A landscape with many valleys, sampled at points; each row gives a point and its height.
A ball rolls from a point to the lowest of its 2 nearest points, and stops where none of them is lower. Distance is the straight distance between rows; heights are no part of it.
z_635: [ 98  88 101 131 113  98 138 110  87  86 109  94 117 125 104 154  99  41
  86 173]  (h 329)
z_97: [ 83  89 114 100 130  95 127 123 129 107 131  77  87  76  73  79  54 111
 113 101]  (h 247)
z_39: [106 136  88 122  97 113 108  87 101  52 140 114 107 119  74 127 102 146
  72  95]  (h 198)
z_285: [ 69 100 109  99 114 143  83  95 107 138  88  93 112  71  71 134  66 139
  93  73]  (h 301)
z_751: [110  58 116 100 108 111 120 103  91 100 103 115  78 106 114  59  98 110
  93 147]  (h 160)
z_180: [ 75  92 118  63 117 119 109  97 108 122  59  71  75  84  97  80  89  77
 110  69]  (h 281)
z_40: [105  73 138 106 122  96  80  74 117 126  83 108 109 138 105 119 116 138
  51 111]  (h 449)
z_686: [ 87  96 102  63  68 120 127  84  82  75  96  38 113  63 119  79  78  89
 117  92]  (h 733)
z_286: [114  83  88  88  88  61  63 125  88 108  26  85  81 102 113 129 108 149
  83  94]  (h 353)
z_553: [ 84  96  80 102  79 107 108 112  86  86 114  91 117  72  81 116  64  51
 125  88]  (h 502)
z_186: [ 85 118  90  95 103 103  50 127  94 122 116 119  99  81  43  95  79  82
 110  59]  (h 391)
z_825: [ 68 123  72  32 119 133 110 103  83  67  67  86  55 113  95  69 112  72
 103 141]  (h 418)
z_525: [114 116 129  74  84 115  31  63 103 126 134 108  99 102 109  79 105 112
  67 121]  (h 342)
z_34: [102  90 101 110  98 121  35  88  86 102  59 142  56 134 155 129 101 125
  98 114]  (h 351)
z_981: [ 69 106 108  97 115 151  86  73  86  79 103  95 115 113  51 103  84  94
  77  82]  (h 868)
z_512: [ 92 104  82  75 101 109 130  66 122 115 156 112 118 105 111  50 111  62
 130 138]  (h 750)
z_683: [113 104  89 102 114  88 101 105 105  69 140 124  72 117  90  59  85  81
 122  92]  (h 181)
z_505: [101 100  98 104  91  94  72  72 100 118 101 106 155  82  99 102 138  82
 108  59]  (h 568)
z_725: [ 96 100  85  88  87  74  78 139  87 110  52  85  50 118 115 129  80 123
  95  86]  (h 310)
z_729: [106  87 111 155 115  58  85 104 126  88 108  98 121  88  99 124  90  83
 147  60]  (h 513)
z_105: [ 87 107 105  71  75  85 141 116 108  79  96  31 107  64 116 108  77  97
 106 105]  (h 762)
z_770: [103  99  94 132 110  73 132 121  97  51 131  98  77 118  73 103  71  74
 110 106]  (h 254)
z_957: [111 137  77  81  74 109  95 127  74  79 128 104 113  97  53 109 103  83
  65 132]  (h 816)
z_22: [ 90  92 128 109 119 118 122  74 149 117 116 134  75 119 133 119 103 145
  93  99]  (h 393)
z_653: [ 88  62 128 107 136 100 121  82 108 117  48  80 110 115 112 100 121  82
 101  92]  (h 110)
z_578: [ 99 127  79  65  55 107 103 126  86  85 101  73 104 101 102 139  92  78
  75 138]  (h 802)
z_380: [ 88 130  83  87 121 137 133 109  92 103 118 125 115 111  27  71 115  80
  76 112]  (h 845)
z_932: [109  81  65  97  96 101  50 113  57 118  34 134  53 136 142 123 104 106
 108 118]  (h 318)
z_235: [110  98  70  75  99 111 127  92  89  96 129 125 106 101  89  27 116  58
 126 132]  (h 726)
z_37: [104  82 120 122 105 114  85 102 103  66  92 102  68 111 107 105  76 139
  85  73]  (h 340)
z_602: [ 98 122 108  78  85 103 100  74 142  89 140 112  42 101 139  75  90 106
 119 106]  (h 149)
z_175: [ 67 136  81 101 122 148 114 102  96  83 105 124 106 112  42 135 103  97
  74 106]  (h 856)
z_822: [ 93 116  84 108 111 115  77  92 110  70 152 109  88  97  78  90  69  88
 120 116]  (h 102)
z_101: [102 148  77 100  85 101  89  96 107 106 173 113 113  85  66 109  69 116
 102 106]  (h 170)
z_841: [115  95  87  77  67  90  98 125  68 110  88  92 101  94 115  68 119  99
  86 125]  (h 159)
z_506: [ 82 143  93 108  73  98  73  83 120 102 161  89 115  99 107 146  82 124
  85  87]  (h 223)
z_300: [107  93 101 124 118  84  94 130 101  69  82 113  79 137  84 135 105 150
  58  73]  (h 153)
z_146: [100  59 141 107 128 103 114  98 112 105  98 117  58 114 109  65  81  75
 120 106]  (h 69)
z_399: [101  87 103 128  98  92 130 127 100  68 133  91  97 121  86 133  76  84
  78 151]  (h 296)
z_758: [120  97 120 105 124  77 134 123 146 107 110 103  59  60 105  60  72 131
 132 101]  (h 157)
z_198: [144 121 107 119  85  98 126  97  89  95  88  62 177  49  65 110 109 118
  95 109]  (h 306)
z_739: [115 100 103 110  80  82  80  87 103 132 111  96 121  54 138  88 107 117
 132  96]  (h 616)
z_84: [109 124 100 109 113 100  81  92  97  56 125 113  79 119  55  92 101 128
  65  60]  (h 145)
z_455: [117  90 129 157 117  57  85  97 129 104  88  79 135  99 131 117 120  94
 131  88]  (h 560)
z_722: [107 103  82  86  95 113 123 106  97 125 124 126  97  71  81  53  98 107
 107 110]  (h 700)
z_693: [102 112  80 103  88  84 108 104 121 122 111  91 125  43 107  87  95 101
 143  77]  (h 575)
z_75: [ 99  86 102 103  96 149 111 114  58  62  78  91 112 108  38 121  90  84
  52 116]  (h 893)
z_988: [110  79 131 119 109  87  47  86  98 122  90 103 118 129 100 106 120  98
  73  88]  (h 489)
z_507: [105  89 101 112 116 127 111  73  98  70  89 153  71 124 123  80 123 112
 106 104]  (h 325)
z_298: [102  79 119 143 109  91  46  80  94 115  80 103 157  86  96 114 126  85
 106  54]  (h 534)
z_590: [ 97  93  97  76  63 138 109  95  52  70  76  63 118  71  96  96  86 115
  85  98]  (h 705)
z_464: [ 92 139  80  76  95 136  99  83  87  87 124  97 134 104  56  90 125  97
  75 134]  (h 830)
z_763: [100 112 104 103 106 116  60 102  96 113 112 106 108  62  55 101  74 132
  91  50]  (h 348)
z_754: [116  86 116  93  82 126  90  68  64  88  90  76 143  60  97  88  93 133
  78  85]  (h 682)
z_313: [102 102  95 100  69 129  80  78  80 115 117  96 133  70 116 101  82 128
  98  93]  (h 656)
z_253: [ 97  83  76  91  93 108  98 109  77 133  72 131  80  89 141  70 110  62
 148 103]  (h 227)
z_532: [ 84  85 100 117 109 110 118 106  81 111  97 104 111 127  94 104 110  52
 100 141]  (h 366)
z_850: [ 73  72 119  72 123 106 101  88 103 161  39  63 104 114  98 122 102 100
  83  97]  (h 196)
z_573: [ 71  89  97  81 117 115  94 105 122 156  69 100  88 107 105 137  82 119
  87  91]  (h 251)
z_227: [ 83 110  95  83 101  93  62 123  88 107  87  88  94  98  42  82  94  52
  92  50]  (h 431)
z_50: [151 123 111 133  98  82 133 109 123 101  84  54 156  72  87  89 132 126
 112 118]  (h 280)
z_315: [127 109 106 105 110  67  93 110 112  84 122 104 112  87  56  73 113 125
  81  66]  (h 52)
z_294: [ 77 113 108 109  91 108  77  71 135 119 151  93  97 105 140 132  77 125
  94  99]  (h 265)
z_879: [ 86 115  76 109 117  80 136 107  98 124 104 117 101 142 112 102 125  51
 120 138]  (h 398)
z_658: [140 103 117 106  92  65  50 115 101 102  67  77 113  83 134 109 119 151
  88  84]  (h 416)
z_878: [ 96 110  87  71  48  76 115 121  92  92 121  48 106  85 130 123  95  68
 102 124]  (h 786)
z_914: [152 122 111 115 106  64 106 106 119 113 111  82 143  67  65  67 126 131
 103 103]  (h 177)
z_994: [101 111  89 110 111  75 115 123  91  53  70  99  89 126  86 146 112 113
  71  47]  (h 107)
z_819: [ 90 119 103 116  80  50  79 120 123 126 106  70 118  87 140 151  96 106
 125  90]  (h 506)
z_521: [102 112 105  70 100  85 125 105 133  95 131 108  40  78 102  63  73 133
 118  90]  (h 66)
z_352: [101  87 118 139 126  87 122  86 143 113 133 130  95  94 106  97  94 118
 115  79]  (h 432)
z_218: [122 119 116  85  73 115  40  54 109 104 137 149  83 102 128  87 111 119
 101 116]  (h 286)
z_789: [127 103  91  99  68  84 141  93  69  91 100  85 172  60 105 102 130 120
  95 107]  (h 225)
z_816: [ 74  99 108 101 137 108 121 114 126 111  90  75  79  81  71  88  66  76
 120  59]  (h 305)
z_829: [ 93  92 139  74 107 121  71  82 120 123 120  87 100 124  97  97  92 121
  59 117]  (h 401)
z_282: [122  80  97 100  93  90  88 114  73  89  61 118  98 113 118  78 140  92
  94  83]  (h 239)
z_595: [128  93 129  71  76  97  84  78 111  90 130 135  58  97 123  63 102 107
 118 114]  (h 220)
z_130: [ 88 120  96  98 124  80 106 138 110  77  50  82  80  89  70 132  96 119
  98  42]  (h 167)
z_71: [100  82  74  88 101 122  69 117  58 134  49 142  51 110 141  95 115  74
 128 140]  (h 283)
z_586: [115 121  99 111 118  53  85 146 101  90  46  76  69 101 108 119  98 112
 110  52]  (h 240)
z_848: [ 88  91  98  96 114 116 130  72 127 109 164  95 122  96  79  63  69  71
 128 121]  (h 773)
z_504: [110  81  99 127  93  98  89  98  80  70  83 119  90  90 101  91 107 106
 111  56]  (h 294)
z_571: [116  73 102 113 112  78 141 112  91  98 104 126 103 139 109  66 140  93
  82 153]  (h 234)
z_293: [ 97  80 100 141 132  82 108  84 129  79 132 124 105  97  89  99  72  80
 143  50]  (h 472)
z_762: [ 92  83 122 108  89 113  73  78 119 107 107 105  76  91 159 121  69 130
 110  95]  (h 317)
z_904: [ 93  61 110 102 129  91 107  77  87 119  39  91  92 161 119 112 126  85
  81 110]  (h 180)
z_592: [100 106  72 115  83  78 111 123  92 118 107 106 137  58  87 112  96  62
 147  79]  (h 536)
z_486: [105 113  89 101  89  96  89 113 102  70 105 103  94 137  76 158  98 140
  47 102]  (h 190)
z_432: [ 75 100  96 120 104 142  59  76 110 101 101 125  76 117 150 131  80 104
 117 110]  (h 361)
z_718: [139 139  97  91  83  74  83 128 114 116  58  66 124  77  90 118 126 140
  89  78]  (h 479)
z_207: [ 94 109  80  81  82 144  81  85  85 119 116 112 108  69  89  79  87 100
 109 113]  (h 679)
z_924: [ 82 117  94  89  86  92  77 117  89  82 100  88 104 115  71 118  96  52
  96  82]  (h 468)
z_782: [ 72  80 111 102  97 145 112 107  76 103  80  70 127 100  58 106  79  73
  70 101]  (h 882)
z_223: [ 96 102  79 130 107  58 124 127  98 123 124 125 105 112 111 106 112  51
 131 107]  (h 428)
z_356: [ 71  88 111  47 112 136 159  79 113 117  71 105  71  97 116  67 113  77
 111  89]  (h 339)
z_47: [100  66 100  78 126  92 153  86  86  83  51 103  78 149 124  76 144  89
  89 106]  (h 242)
z_83: [126  95  86  77  53  79 100 110  62  95 108  92 128 122 119  77 137 117
  64 163]  (h 71)
z_509: [ 99  79  89 112 131 118 142  88  89  55  77 130  71 153 126  82 127  92
  95 116]  (h 288)
z_664: [ 95 104 113 130  90  50 107  88 127 102 104  65 151  98 144 139 126  92
 120  91]  (h 553)
z_869: [103  57 114 108 106  89  90  93  89 115  89 121  66  99 133  69  97  55
 137 100]  (h 154)
z_719: [114 104  82  91  60  97 140  96  70  85 126  87 147  96 103  85 120 114
  78 145]  (h 152)
z_369: [103  94 103  99 105 105 130  75 113  94  90 142  59 123 160 107 113 130
 107 105]  (h 359)
z_314: [ 71 112  87  52 114 135 144  88 107 100  85  94  70 121 127  70 108  78
 108 145]  (h 381)
z_665: [ 93 108  91 137 102  42  91 139 109 145 108 105 107 101 106 144  97  69
 110  95]  (h 462)

For each start below, name the point where the ball stops.
z_432: z_822
z_455: z_653
z_505: z_521
z_782: z_313
z_664: z_822
z_34: z_146
z_658: z_994
z_75: z_313
z_553: z_653
z_578: z_313
